Points on a hilly landscape, in no order, each with its height.
A climber steps from a point to the highest of its 4 nearest points, and stops where none of them is higher. Distance is the straight distance between rows; heights are no part of it.
Z_381 height 50.9: 145 157 117 157 117 162 132 102 108 112 163 155 123 128  73 113 186  96 139  81  92 167
Z_761 height 44.9: 126 123 158 121 138 130 141 127 121 130 114 127 126 130 160 130 134 119 131 129 110 137
Z_49 height 36.2: 145 148 139 134 118 132 132  83 108 124 147 162 110 151  94 137 167  96 115 106  96 155
Z_943 height 31.6: 114 122 130 115 119 119 130 147 127 116 123 127 145 112 137 116 126 120 156 135 131 139
Z_234 height 46.5: 129 119 147 139 126 135 157 118 142 122 134 121 126 110  95 132 142 102 129 111 110 141
Z_345 height 63.3: 121 131 125 120 128 113 109 144 120 115 118 123 137 125 154 130 119 134 146 144 134 126
Z_580 height 69.5:  97 100  96 154 117 135 120 180 159 129 122  98 148  95  92 123  86 136 146 164 195  93
Z_64 height 73.5: 109 120 119 117 112 136 145 154 149 115 141 116 157  88 110 106 126 118 159 127 131 135
Z_350 height 50.7: 128 125 105 125 123 122 110 157 131 122 133 131 147 122 141 128 101 147 142 159 152 118
Z_280 height 55.3: 112 121 122 111 113 122 140 150 137 118 133 123 152 100 124 115 127 123 159 137 136 133
Z_838 height 51.0: 113 128 133 140 113 134 158 134 160 109 137 111 145  94  91 114 137 106 144 105 120 130
Z_609 height 43.2: 125 136 137 118 145 121 116 127 113 123 102 109 112 141 182 135 136 139 128 127 116 135
Z_110 height 41.0: 116 116 149 123 123 121 146 134 130 118 118 123 137 108 134 123 131 112 147 125 123 137
Z_469 height 45.0: 106 120 130 122 112 126 151 138 145 112 131 115 144  95 111 114 128 110 148 120 124 138
Z_269 height 50.2: 126 144 113 111 138 106 100 131 113 112 108 110 122 140 176 133 121 153 123 135 135 123
Z_767 height 47.0: 114 123 117 118 111 125 130 155 128 118 130 130 149 109 129 121 120 128 157 146 141 133
Z_130 height 40.3: 140 161 132 152 119 159 124 100  96 110 154 150 112 128  77 110 192  91 130  76  92 173
Z_881 height 45.7: 136 137  99  98 134  98  98 123 119 122 110 116 122 142 168 133 106 173 108 132 148 107
Z_351 height 44.5: 146 138 142 137 124 138 147  99 121 129 147 151 113 136  94 142 151  98 120 108 101 148
Z_561 height 35.7: 115 122 137 119 123 119 136 137 129 116 118 125 142 110 136 120 128 115 149 130 129 139
Z_349 height 46.8: 129 141 121 112 143 106 101 124 113 114 101 107 111 139 177 134 128 150 122 133 128 129
Z_812 height 45.1: 138 135  97  98 135 102 102 131 120 132 116 113 126 142 166 129 102 175 100 138 157 101
Z_28 height 45.4: 124 120 152 131 125 131 155 126 144 120 126 117 129 106 109 127 134 101 135 119 115 139
Z_424 height 47.8: 121 124 108 115 119 123 117 156 128 122 135 131 149 112 138 125 110 132 152 155 148 129
Z_194 height 67.6: 127 109 111 143 131 122 113 172 150 137 122 119 143 122 128 131  78 156 125 168 176  89
Z_933 height 53.0: 143 156 132 150 118 152 122  97  93 109 148 154 110 132  81 114 190  88 130  80  94 173
Z_668 height 30.2: 122 107 106 143 129 129 118 176 147 134 125 119 143 113 120 128  84 148 135 170 176 103
Z_630 height 49.0: 121 120 105 120 117 127 123 162 134 124 138 128 150 109 131 126 106 138 153 159 152 125
Z_872 height 61.6: 113 114  92 130 124 149 136 176 148 131 151 116 148  96 109 116 107 135 157 155 156 126
Z_267 height 65.4: 122 137 115 121 121 109 106 141 120 116 117 124 134 126 158 129 117 146 138 142 136 124
Z_271 height 70.1: 138 139 157 108 143 130 139  82 112 143 127 149 109 164 167 129 151 127 107 110  85 137
Z_211 height 66.9:  98 102  98 155 117 129 118 178 163 133 115 101 152  98  96 119  82 138 141 167 200  90
Z_899 height 73.4: 118 103 118 146 125 118 115 172 149 142 116 110 147 115 131 125  75 158 118 158 187  80
Z_546 height 44.4: 139 128  97 108 134 106 102 134 125 134 118 115 127 138 162 131 102 179 108 139 156 101
Z_618 height 75.3: 109  94 123 126 131 113 116 164 128 160 101  88 143 121 153 115  78 190 106 144 185  65
Z_398 height 71.4: 136 141 146 104 147 129 136  78 105 149 112 137 105 171 176 135 153 136 113 107  86 136
Z_732 height 32.1: 142 148 154 108 139 123 125  63 110 135 119 151 100 186 157 125 169 123 102  94  87 135
Z_447 height 62.5: 142 153 156 119 132 118 121  68 108 128 124 162 100 180 141 127 172 110 100  98  90 135
Z_737 height 51.1: 125 137 115 115 139 109 105 132 115 112 103 112 124 136 176 134 121 150 128 137 133 124
Z_74 height 44.7: 137 136  99 109 131 102  98 135 122 124 119 119 131 140 161 130 105 171 113 143 150 108
Z_627 height 29.5: 136 113 103 102 139 111 114 139 124 158 112 107 130 135 157 129  87 188  94 142 169  82
Z_42 height 66.2: 141 148 152 112 134 122 124  69 106 134 124 158 104 181 148 127 162 113 103 100  86 134
Z_552 height 53.6: 129 131 104 123 128 113 106 149 126 122 130 135 145 131 152 132 102 154 137 153 145 116
Z_604 height 63.4: 140 130 141 145 124 145 153 105 140 131 145 140 119 123  84 142 147  97 124 109  99 148
Z_483 height 76.2: 142 135 159 120 134 131 148  95 121 140 132 154 116 145 133 139 144 107 113 119  93 143
Z_810 height 44.0: 144 157 161 114 136 118 116  63 109 121 123 158  95 184 141 124 173 106  97  92  93 140
Z_135 height 43.5: 122 136 130 118 133 115 111 136 114 112 109 116 123 134 172 129 129 141 133 133 126 128
Z_814 height 63.1: 141 133 135 154 124 147 152 109 138 126 151 132 116 124  74 140 152 100 120 104  99 147
Z_745 height 67.3: 100 107  87 144 128 153 129 187 159 127 138  97 144  94  94 117  98 133 154 160 173 113
Z_759 height 52.1: 118 118  98 122 120 134 124 171 139 129 139 124 147 108 123 127 102 137 154 161 154 126
Z_780 height 71.7: 118 102 116 149 125 121 115 170 153 141 119 115 145 117 123 125  78 155 122 163 189  84
Z_940 height 31.9: 123 119 104 134 126 128 115 169 142 131 134 125 146 118 129 131  87 149 135 170 164 109
Z_155 height 44.8: 136 112 108 124 137 115 111 156 139 144 119 115 137 129 148 128  83 179 107 155 164  87
Z_274 height 45.8: 123 105 112 122 140 114 114 152 131 155 106  94 135 128 151 129  79 187  99 142 177  72
Z_356 height 55.4:  97  97 106 151 113 120 115 175 159 136 115 101 156 100 103 124  81 143 138 163 204  84
Z_241 height 62.6: 143 142 130 155 123 149 144 103 129 127 156 140 116 125  78 142 157 104 127 100  97 149
Z_59 height 62.4: 137 141 129 166 121 157 153 112 136 122 157 137 118 126  70 137 157 103 130 103  97 149
Z_639 height 50.6: 113 124 109 113 116 127 128 159 136 122 137 128 149 106 128 121 115 131 156 148 143 134
Z_384 height 55.2: 116 103 109 146 127 124 116 176 158 133 119 113 147 108 115 127  81 149 130 170 188  91
Z_694 height 69.9: 108 127 113 122 111 136 154 146 153 115 144 113 152  89 102 109 124 115 159 122 125 131
Z_253 height 43.9: 134 133 152 117 153 135 134 103 113 143 113 127 111 153 176 134 143 135 117 124  95 138
Z_22 height 1.0: 141 132 152 133 130 135 146  96 125 137 136 154 113 141 112 142 144  99 112 113  96 146
Z_683 height 68.8: 104 103  87 145 122 146 122 186 158 127 133  99 147  92  90 120  91 134 150 163 183 106
Z_563 height 61.4: 133 136 137 160 125 148 157 121 148 122 144 121 122 113  80 135 148 101 132 103 105 143
Z_177 height 62.7: 146 157 154 132 128 129 113  77 100 113 134 167  95 163 107 129 179  88 111 102  98 161
Z_419 height 47.9: 146 153 142 132 122 129 123  84 104 119 146 164 105 156  94 137 173  93 119 101 101 159
Z_598 height 60.2: 142 153 124 160 119 159 138 104 113 118 165 152 119 125  71 126 175  99 132  91  88 160
Z_58 height 71.5: 121 106 121 142 132 117 114 166 146 145 113 110 145 121 138 123  75 170 113 155 178  76
Z_830 height 48.5: 122 120 106 115 116 128 124 160 133 124 137 132 152 108 129 124 111 136 155 152 147 130
Z_463 height 64.7: 113 120 104 116 112 138 146 157 149 124 147 118 158  89 112 107 118 123 162 136 138 134
Z_727 height 44.3: 125 125 156 120 139 121 135 128 119 125 112 126 122 132 161 129 135 119 134 128 112 139
Z_340 height 48.4: 133 137  98 104 136  97  96 123 117 119 107 106 120 143 174 134 112 163 107 135 147 116
Z_892 height 70.2:  93 101  87 151 118 139 123 181 163 128 129  95 148  89  83 119  90 132 150 163 195  95
Z_199 height 41.9: 137 122 161 127 138 131 150 114 129 138 125 140 121 128 134 134 137 105 121 120 101 140
Z_316 height 56.5: 123  99 115 116 141 115 116 155 125 162 104  92 138 131 158 126  82 191  97 141 178  73
Z_41 height 64.2: 142 156 133 142 118 148 125  96  95 113 148 157 109 135  84 120 187  89 128  86  94 169
Z_944 height 45.5: 132 121 159 127 136 132 149 119 128 133 125 134 122 125 128 133 137 104 127 122 108 142
Z_255 height 63.9: 134 116 101 128 136 116 109 150 137 138 125 120 137 133 150 129  85 173 112 153 166  90
Z_289 height 61.5: 130 118 109 135 131 124 107 166 144 138 123 122 144 125 140 129  90 160 122 165 168 101
Z_539 height 46.2: 132 121 155 133 128 136 158 117 140 129 127 125 123 113 108 133 140 100 125 117 111 140
Z_865 height 50.0: 114 104  94 141 125 140 123 180 151 134 132 114 142 102 107 128  88 138 144 168 175 109
Z_14 height 57.5: 126 130 106 122 125 114 109 149 126 117 128 129 142 124 148 129 110 144 144 150 144 122
Z_361 height 60.4: 123 129 115 121 121 112 108 153 124 118 125 129 143 121 150 126 115 140 146 150 141 124
Z_154 height 43.7: 119 117 151 125 121 130 152 130 138 119 119 120 134 108 115 120 133 104 140 119 118 138
Z_753 height 79.9: 109 118 119 118 110 130 145 147 144 116 136 120 154  94 114 110 126 118 160 128 132 137
Z_932 height 42.3: 139 120 101 112 136 111 108 142 127 146 121 116 132 136 156 129  85 180  99 143 164  87
Z_265 height 48.7: 144 151 134 143 117 141 128  88 103 119 152 157 107 140  83 129 181  93 124  95  95 163
Z_617 height 55.9: 144 150 126 149 120 152 133 101 106 117 160 154 117 131  73 124 175  96 132  89  98 164
Z_556 height 54.0: 113 120 108 115 113 131 136 158 138 122 140 124 153 100 118 120 116 133 162 148 146 134
Z_223 height 63.8: 138 126 147 145 126 143 159 111 140 126 140 128 122 116  93 140 144 100 124 108 103 146
Z_278 height 46.4: 128 121 153 137 128 133 157 123 145 121 127 121 127 110 103 133 138 103 130 111 110 143
Z_724 height 57.2: 134 111 110 132 135 121 111 162 140 138 123 120 141 131 140 126  81 172 115 156 167  88
Z_210 height 35.5: 151 147 135 138 118 135 125  90 104 123 149 159 109 146  87 140 169  95 119 101  98 157
Z_666 height 42.2: 129 131 142 119 148 123 124 128 114 126 102 115 114 142 181 133 135 134 127 122 111 134
Z_83 height 70.4: 107 124 111 118 109 138 150 152 155 118 150 115 154  85 104 108 125 120 162 123 126 133
Z_642 height 36.4: 117 127 136 118 121 117 127 145 124 113 118 127 143 116 146 122 128 122 153 136 131 139
Z_125 height 45.6: 147 144 134 141 119 141 136  90 112 123 151 152 111 137  83 142 159  99 122 105  95 155
Z_95 height 46.6: 133 129 100 118 127 111 104 146 126 126 122 122 134 133 156 131  97 163 121 150 153 102
Z_942 height 54.9: 128 136 106 117 128 107 100 136 119 116 117 119 135 135 161 133 110 155 125 140 141 114
Z_119 height 56.9: 111 122 131 130 113 130 155 134 151 113 137 110 148  91 103 114 128 109 149 112 123 132
Z_537 height 45.9: 125 120 158 126 131 132 155 124 134 126 122 125 129 111 123 131 137 106 134 117 114 143
Z_918 height 64.3: 146 150 140 141 121 143 117  90  94 108 145 158 103 141  88 122 186  86 123  90  97 175
Z_895 height 30.8: 116 130 138 154 117 138 157 127 158 114 140 109 133  97  84 124 140  98 140 105 111 135
Z_479 height 28.8: 114 120 139 116 116 126 144 140 134 119 123 120 142 110 125 117 131 114 152 128 130 138
Z_30 height 21.4: 145 139 141 134 124 136 136  87 120 127 145 159 112 145  98 140 157  96 117 109  95 150
Z_996 height 62.2: 141 136 139 144 124 145 150  99 133 128 145 145 116 129  85 143 150 100 124 112  99 150
Z_789 height 23.9: 138 128 159 124 139 131 146 103 122 141 122 144 118 144 148 136 139 113 122 121  95 137
Z_518 height 45.3: 127 122 162 127 137 128 148 125 127 129 120 133 128 121 142 129 138 109 129 123 109 140
Z_790 height 59.7: 129 128 138 156 124 143 155 116 149 121 142 120 124 110  78 135 147 104 129 101 102 141
Z_525 height 59.1: 123 135 111 118 129 106 101 139 117 115 118 125 133 129 164 130 114 152 136 146 139 119
Z_955 height 66.3: 106  96 121 113 133 106 120 156 117 168  95  78 139 127 160 130  86 199 103 143 187  71
Z_535 height 61.2: 143 135 156 121 132 130 139  89 120 139 138 160 113 153 132 136 149 108 112 112  92 139
Z_555 height 44.1: 143 141 150 130 122 129 136  81 115 133 144 162 113 151 104 140 156  98 115 106  97 151
Z_699 height 70.8: 111  95 120 117 133 111 115 156 125 165 100  85 141 127 161 126  84 192 101 146 181  71
Z_362 height 61.8: 142 148 125 157 118 153 142 106 125 125 160 145 120 126  73 135 165  97 129 100  96 155
Z_884 height 36.1: 115 126 129 115 119 116 121 143 123 113 121 128 144 117 146 125 122 126 154 145 133 132
Z_947 height 25.3: 146 158 165 121 143 126 104  66 103 115 119 155  81 191 139 120 181 100  94  96  91 150
Z_86 height 61.3: 143 148 122 168 121 161 140 109 119 122 165 148 121 125  70 128 168  98 140  90  94 159
Z_69 height 75.2: 108  98 126 144 126 111 118 164 146 148 107 101 154 116 140 117  75 174 117 154 189  70
Z_397 height 65.7: 148 147 155 124 129 122 120  75 107 128 136 170 104 165 121 132 164 101 109 105  92 141
Z_88 height 33.7: 128 109 108 110 143 109 117 142 125 160 108 103 133 135 159 129  85 191  93 142 175  83
Z_501 height 43.4: 119 125 149 122 130 123 132 138 120 123 111 125 132 120 154 126 132 120 138 132 120 135
Z_818 height 62.1: 112 117 109 115 113 135 139 157 142 121 144 120 157  94 117 110 120 124 161 134 136 137
Z_623 height 54.2: 143 152 125 148 118 146 130  94 105 120 157 154 111 135  80 133 173  97 128  97  96 161
Z_972 height 63.6: 146 156 160 122 132 122 113  67 106 118 125 161  92 177 129 126 173 101 105  98  97 146
Z_387 height 64.0: 130 113 106 136 132 123 113 167 145 135 128 123 143 119 134 130  83 157 122 167 168  98
Z_709 height 56.6: 145 146 132 147 119 147 138  94 111 122 156 151 112 136  78 134 168  96 128  95  96 158
Z_836 height 73.6: 122 135 117 123 129 112 109 142 119 112 110 120 136 130 163 129 120 143 141 143 135 127
Z_593 height 56.3: 146 153 147 132 122 131 120  78  97 114 139 165 103 155 100 135 174  88 118 101 103 160
Z_120 height 67.4: 143 130 149 139 126 139 153 103 132 134 143 143 115 126  99 139 144  99 118 112 102 147
Z_393 height 67.0: 110 121 102 121 113 139 147 162 153 121 155 115 156  83 104 106 116 128 162 134 138 134
Z_344 height 50.1: 142 151 127 147 118 150 129  97 104 116 156 159 111 133  71 124 180  94 134  86  96 166
Z_124 height 63.0: 134 134 133 158 122 150 154 112 141 126 152 132 115 122  75 140 151  98 129 106 101 147
Z_977 height 7.0: 141 130 157 123 131 130 150 100 126 140 131 145 119 143 130 139 143 106 116 119  98 141
Z_78 height 71.0: 138 138 149 108 143 131 140  83 111 148 121 143 108 165 169 134 153 129 111 109  85 135
Z_248 height 41.6: 117 118 145 136 118 132 156 125 149 118 132 111 133  98 103 124 135 102 138 107 115 138
Z_716 height 63.5: 110 121 103 117 114 143 141 161 147 122 148 120 158  92 109 112 114 129 166 145 139 133
Z_188 height 69.3: 145 142 154 118 132 122 131  78 116 137 133 162 114 166 140 133 153 108 110 110  89 136
Z_799 height 32.0: 135 127 157 122 142 131 142 105 120 143 120 142 116 145 160 132 140 120 122 121  96 135
Z_138 height 58.1: 119 133 113 121 121 114 110 148 122 115 122 129 141 124 153 129 117 143 145 149 141 125
Z_931 height 68.4: 141 145 150 108 140 125 131  67 107 139 118 150 103 174 163 127 157 125 106 103  84 130
Z_122 height 19.2: 145 162 162 115 142 126 108  63 108 119 115 153  79 194 145 121 185 106  88  90  92 146
Z_191 height 72.7: 121 101 123 135 132 116 112 162 140 152 109 103 143 123 147 122  76 181 109 150 181  67
Z_92 height 47.1: 127 121 148 146 123 134 155 125 148 119 132 117 125 105  93 130 139 103 133 112 111 141
Z_726 height 64.9: 103 102  97 150 120 135 117 182 159 134 127 104 147  97  97 120  86 138 141 163 188 102
Z_151 height 70.9:  92 102  91 152 112 132 120 182 165 131 122  93 154  92  90 119  86 136 148 161 202  92
Z_711 height 42.7: 133 134 144 113 154 133 129 107 116 141 107 113 111 150 184 140 143 135 121 119  99 141
Z_186 height 64.1: 137 120 149 136 126 140 158 108 139 135 137 139 119 123  97 139 138 100 120 114 103 146
Z_395 height 41.7: 118 132 136 118 132 116 120 142 117 114 113 120 131 126 158 126 129 128 142 138 131 130
Z_73 height 72.9: 115 100 117 148 124 118 111 172 152 142 113 111 147 112 123 122  75 153 123 165 189  80
Z_611 height 40.9: 137 115 106 120 136 116 110 149 135 146 118 111 134 131 153 130  82 180  97 149 167  82
Z_587 height 39.1: 131 124 161 122 144 129 146 114 123 136 118 136 116 136 158 138 139 117 122 121  98 138
Z_834 height 67.2: 113 121 114 114 112 131 141 153 136 119 133 122 155  96 119 116 125 122 159 137 137 137
Z_329 height 51.7: 127 124 142 152 121 143 157 122 152 117 137 112 126 104  90 133 140 102 134 105 107 139
Z_751 height 69.4: 145 144 157 114 131 128 134  81 113 139 129 155 112 167 151 132 155 115 110 108  87 134
Z_788 height 68.9: 142 147 152 108 135 120 130  71 110 134 125 157 106 173 149 125 160 117 104 105  86 136
Z_911 height 63.7: 148 157 165 126 134 124 111  73 101 117 127 166  95 177 124 126 182  95  98  98  98 154
Z_632 height 67.5: 147 142 154 125 127 128 137  81 117 134 139 166 114 154 122 136 156 104 110 109  91 141
Z_298 height 63.2: 129 109 110 138 134 121 108 166 144 139 119 116 140 123 140 129  78 166 114 162 174  89
Z_574 height 57.9: 117 118  95 128 123 142 130 175 144 131 142 120 151  99 111 122 105 134 154 161 158 127
Z_752 height 42.9: 120 134 129 119 135 113 111 138 110 112 109 118 129 131 166 129 129 137 140 136 124 127
Z_402 height 68.5: 138 137 154 114 141 128 140  87 115 145 124 146 113 158 167 132 147 127 117 113  89 138
Z_770 height 37.1: 120 107 107 145 128 128 120 177 152 132 121 115 148 111 112 131  81 142 137 168 182  99
Z_81 height 7.7: 146 132 154 126 130 131 146  93 127 139 139 156 114 145 119 138 145 102 111 114  95 149
Z_222 height 38.6: 121 115 100 137 130 133 119 177 148 129 132 121 144 111 115 133  90 140 142 169 172 111
Z_758 height 65.5: 109 110  86 135 128 154 132 186 156 132 148 104 150  90  98 118 100 132 159 157 166 117
Z_355 height 45.2: 125 136 131 119 146 117 107 131 115 116 104 110 119 139 178 132 132 141 133 133 121 135
Z_85 height 61.9: 113 109  93 137 125 146 128 180 156 133 141 111 146  98 101 124  95 136 156 160 168 120
Z_954 height 74.3: 111  97 122 147 123 116 110 170 151 143 110 108 152 115 129 122  75 164 118 157 189  73
Z_583 height 70.0: 141 143 152 108 137 129 134  75 112 143 127 152 107 167 165 129 153 127 109 106  85 131
Z_524 height 62.0: 109 105  94 140 126 143 123 185 155 131 134 110 145 101 102 125  94 136 148 165 178 113
Z_486 height 37.2: 113 121 139 128 120 130 155 134 145 115 125 114 135 102 102 118 134 104 142 116 118 139
Z_560 height 58.2: 133 121 106 133 132 119 109 157 141 136 125 123 140 127 143 132  83 164 120 161 164  95
Z_896 height 60.0: 142 131 157 123 133 128 141  90 118 143 132 154 118 151 146 137 145 112 115 112  93 136
Z_875 height 32.7: 133 135 136 112 155 133 123 109 112 133 101 113  99 153 188 140 139 143 119 122 104 138
Z_544 height 60.1: 142 148 126 151 116 147 137 101 112 126 159 150 116 130  75 129 168  96 124  94  94 163
Z_791 height 48.6: 107 104 101 147 127 132 119 183 156 134 124 111 145 105 102 127  84 140 141 168 184 103
Z_938 height 66.5: 137 132 146 109 148 135 139  97 111 148 121 136 106 159 177 134 150 132 113 114  91 136
Z_117 height 62.9: 109 116  93 124 117 147 143 171 153 129 154 110 156  89 107 107 109 130 166 143 145 127
Z_273 height 43.3: 122 131 147 123 143 124 120 127 112 122 108 120 117 139 175 132 137 131 130 128 112 138
Z_143 height 46.1: 132 118 156 127 133 131 155 118 134 131 128 129 124 118 117 132 132 102 126 117 108 143
Z_887 height 38.2: 127 138 133 109 153 122 115 119 113 129  98 104 102 146 190 142 133 146 115 123 114 139
Z_259 height 64.5: 110 127 127 133 110 132 156 133 159 107 142 112 151  90  97 109 130 112 155 115 120 130
Z_292 height 65.3: 144 152 159 126 130 121 116  73 100 120 133 166 101 168 114 130 172  94 108 103  98 152
Z_132 height 39.3: 115 128 134 119 126 118 124 143 122 113 115 126 138 117 150 126 126 124 150 138 125 135
Z_515 height 65.2: 144 149 157 122 129 121 121  68 108 126 127 163 101 178 136 127 170 105 106 102  96 142
Z_557 height 49.1: 132 128 100 126 126 116 104 151 136 129 126 125 138 129 150 132  91 164 123 157 155 100
Z_640 height 43.1: 130 127 154 122 148 128 136 123 120 134 112 128 122 138 167 136 137 122 128 126 108 138
Z_432 height 35.4: 113 121 141 117 120 124 145 134 134 116 122 121 141 107 130 121 128 109 147 128 124 140
Z_903 height 53.3: 109 119 132 115 111 126 149 142 139 115 130 114 146  95 119 107 126 111 156 128 129 140
Z_401 height 65.8: 143 151 152 125 127 124 125  76 107 125 136 168 103 163 117 137 163 100 108 109  95 146
Z_845 height 52.4: 141 143 129 148 118 142 138  96 119 126 151 149 115 135  81 140 163  97 125 101  96 154
Z_829 height 33.5: 116 118 140 121 115 127 150 134 140 117 127 114 140  98 115 117 136 109 147 122 122 139
Z_232 height 44.6: 133 123 163 121 141 126 143 120 124 129 120 130 122 129 151 133 138 116 126 125 107 141
Z_44 height 52.5: 144 152 151 134 127 135 114  85  92 112 140 164  98 155  98 131 182  87 113  98 100 170
Z_305 height 53.5: 129 134 108 117 125 109 100 142 124 122 122 125 135 133 161 128 108 153 129 148 146 113
Z_446 height 54.1: 124 137 116 117 131 107 100 135 117 112 112 115 129 136 167 136 120 150 132 140 134 124
Z_502 height 48.9: 135 134 155 122 145 135 139 101 115 141 119 141 114 150 167 136 141 121 116 115  92 136
Z_187 height 43.8: 125 130 147 122 141 121 123 130 115 121 111 122 125 133 166 129 133 128 137 131 117 134
Z_769 height 40.1: 128 133 139 116 153 125 117 119 111 129 103 109 109 145 183 137 140 139 124 125 110 139
Z_281 height 56.2: 113  98 119 112 136 109 120 151 117 170  99  83 136 130 161 128  83 194  99 143 184  71
Z_19 height 44.2: 138 122  98 100 134 104 102 133 123 144 116 114 125 138 160 132  91 182  99 139 163  94
Z_847 height 35.9: 123 103 110 108 141 111 118 147 120 166 106  94 130 131 160 130  84 193  96 144 180  77
Z_123 height 58.0: 132 133 136 168 124 152 155 120 147 120 150 125 123 113  74 135 147 103 134 101  99 142
Z_662 height 47.6: 127 136 125 117 142 112 105 126 113 115 101 107 116 141 180 132 126 145 124 134 127 131
Z_763 height 46.0: 129 139 110 106 140 103 100 125 114 113 103 105 113 143 175 133 122 158 114 132 137 124
Z_221 height 47.7: 141 154 128 150 118 152 126 100 100 110 152 154 116 131  75 120 189  91 130  83  92 170
Z_750 height 42.8: 134 125  99 112 132 112 106 137 133 137 124 121 133 136 154 129  93 178 107 146 155  99
Z_674 height 57.4: 146 138 135 140 123 141 145  98 125 128 155 152 114 136  84 139 156  99 120 107  96 153
Z_403 height 41.5: 119 120 143 140 119 134 156 128 152 114 132 113 134 102  94 123 134 102 137 109 116 139
Z_71 height 49.2: 132 128 103 128 130 115 101 153 132 128 130 128 140 131 147 132  94 160 129 157 152 108
Z_806 height 62.3: 108  99 117 150 123 122 114 177 156 137 115 110 152 112 112 123  78 149 130 165 197  85
Z_218 height 46.3: 134 122 152 137 130 133 155 118 139 128 132 130 121 114 103 136 138 102 125 115 108 143
Z_589 height 48.8: 144 151 142 136 122 138 120  86  97 115 147 161 107 146  87 132 179  91 122  94  99 165
Z_510 height 43.0: 120 120 150 122 127 124 137 138 126 121 114 122 132 115 141 126 129 112 145 130 115 140
Z_793 height 72.1: 139 139 145 105 146 133 135  82 111 150 117 136 108 168 176 136 155 135 114 110  88 137
Z_466 height 66.4: 142 136 158 118 136 130 142  90 120 144 131 151 111 155 152 132 143 117 114 114  90 136
Z_87 height 58.7: 123 135 113 121 125 112 106 144 122 115 120 125 142 131 157 131 115 149 139 147 142 117
Z_833 height 41.1: 125 138 130 112 149 121 112 123 109 122 100 105 110 146 183 142 134 144 122 125 119 133
Z_235 height 7.6: 141 153 156 107 138 123 119  56 108 126 113 152  89 192 149 118 176 118  95  92  88 138
Z_201 height 61.7: 137 148 124 169 122 160 146 115 127 125 160 141 119 125  71 132 162 104 133  96  94 151
Z_257 height 26.0: 143 159 128 160 119 161 125 104 100 108 154 161 115 122  74 101 193  91 134  72  92 176
Z_366 height 32.9: 127 115 102 132 125 130 114 174 144 133 132 122 144 119 124 132  88 148 140 169 168 112
Z_619 height 59.8: 112 121 112 114 115 130 136 154 138 118 138 124 153 100 123 117 116 122 161 140 139 137
Z_594 height 77.5: 112  97 122 130 125 110 114 160 135 155 102  92 149 119 147 117  78 185 110 149 185  65
Z_258 height 52.0: 118 112  96 132 124 139 127 177 146 133 135 120 147 105 113 126  95 136 151 165 164 121
Z_952 height 49.8: 123 123 102 124 121 128 118 164 138 125 136 133 149 115 133 130 104 144 148 162 155 125
Z_734 height 52.2: 130 137 103 111 130 100  99 129 120 113 111 113 124 139 166 133 112 161 126 134 143 114
Z_989 height 47.5: 121 121 100 131 121 132 118 171 142 134 135 127 148 110 118 132  99 139 144 166 158 119
Z_376 height 53.4: 141 128 150 133 129 134 152 104 130 135 138 146 117 133 106 138 146 104 117 113  99 147
Z_781 height 62.8: 134 136 144 110 145 137 133  95 113 148 113 128 104 159 183 137 145 140 119 115  95 139
Z_698 height 43.6: 138 122  97 110 137 109 105 134 127 144 122 115 130 137 157 132  90 182 102 141 160  89
Z_338 height 31.5: 129 120 102 131 128 123 109 162 139 129 133 129 143 122 135 133  92 152 134 168 159 106
Z_158 height 19.6: 139 128 161 128 135 133 152 105 125 138 132 142 120 137 121 136 139 101 117 120 100 142

For each start below, name the point where the climber stops.
Z_222 | Z_151
Z_940 | Z_594
Z_829 | Z_753
Z_340 | Z_836
Z_952 | Z_151
Z_609 | Z_836
Z_587 | Z_120
Z_911 | Z_793
Z_750 | Z_836
Z_338 | Z_594
Z_74 | Z_836
Z_640 | Z_120
Z_49 | Z_793
Z_289 | Z_594
Z_555 | Z_793
Z_630 | Z_151
Z_424 | Z_753
Z_989 | Z_151
Z_770 | Z_594
Z_44 | Z_793
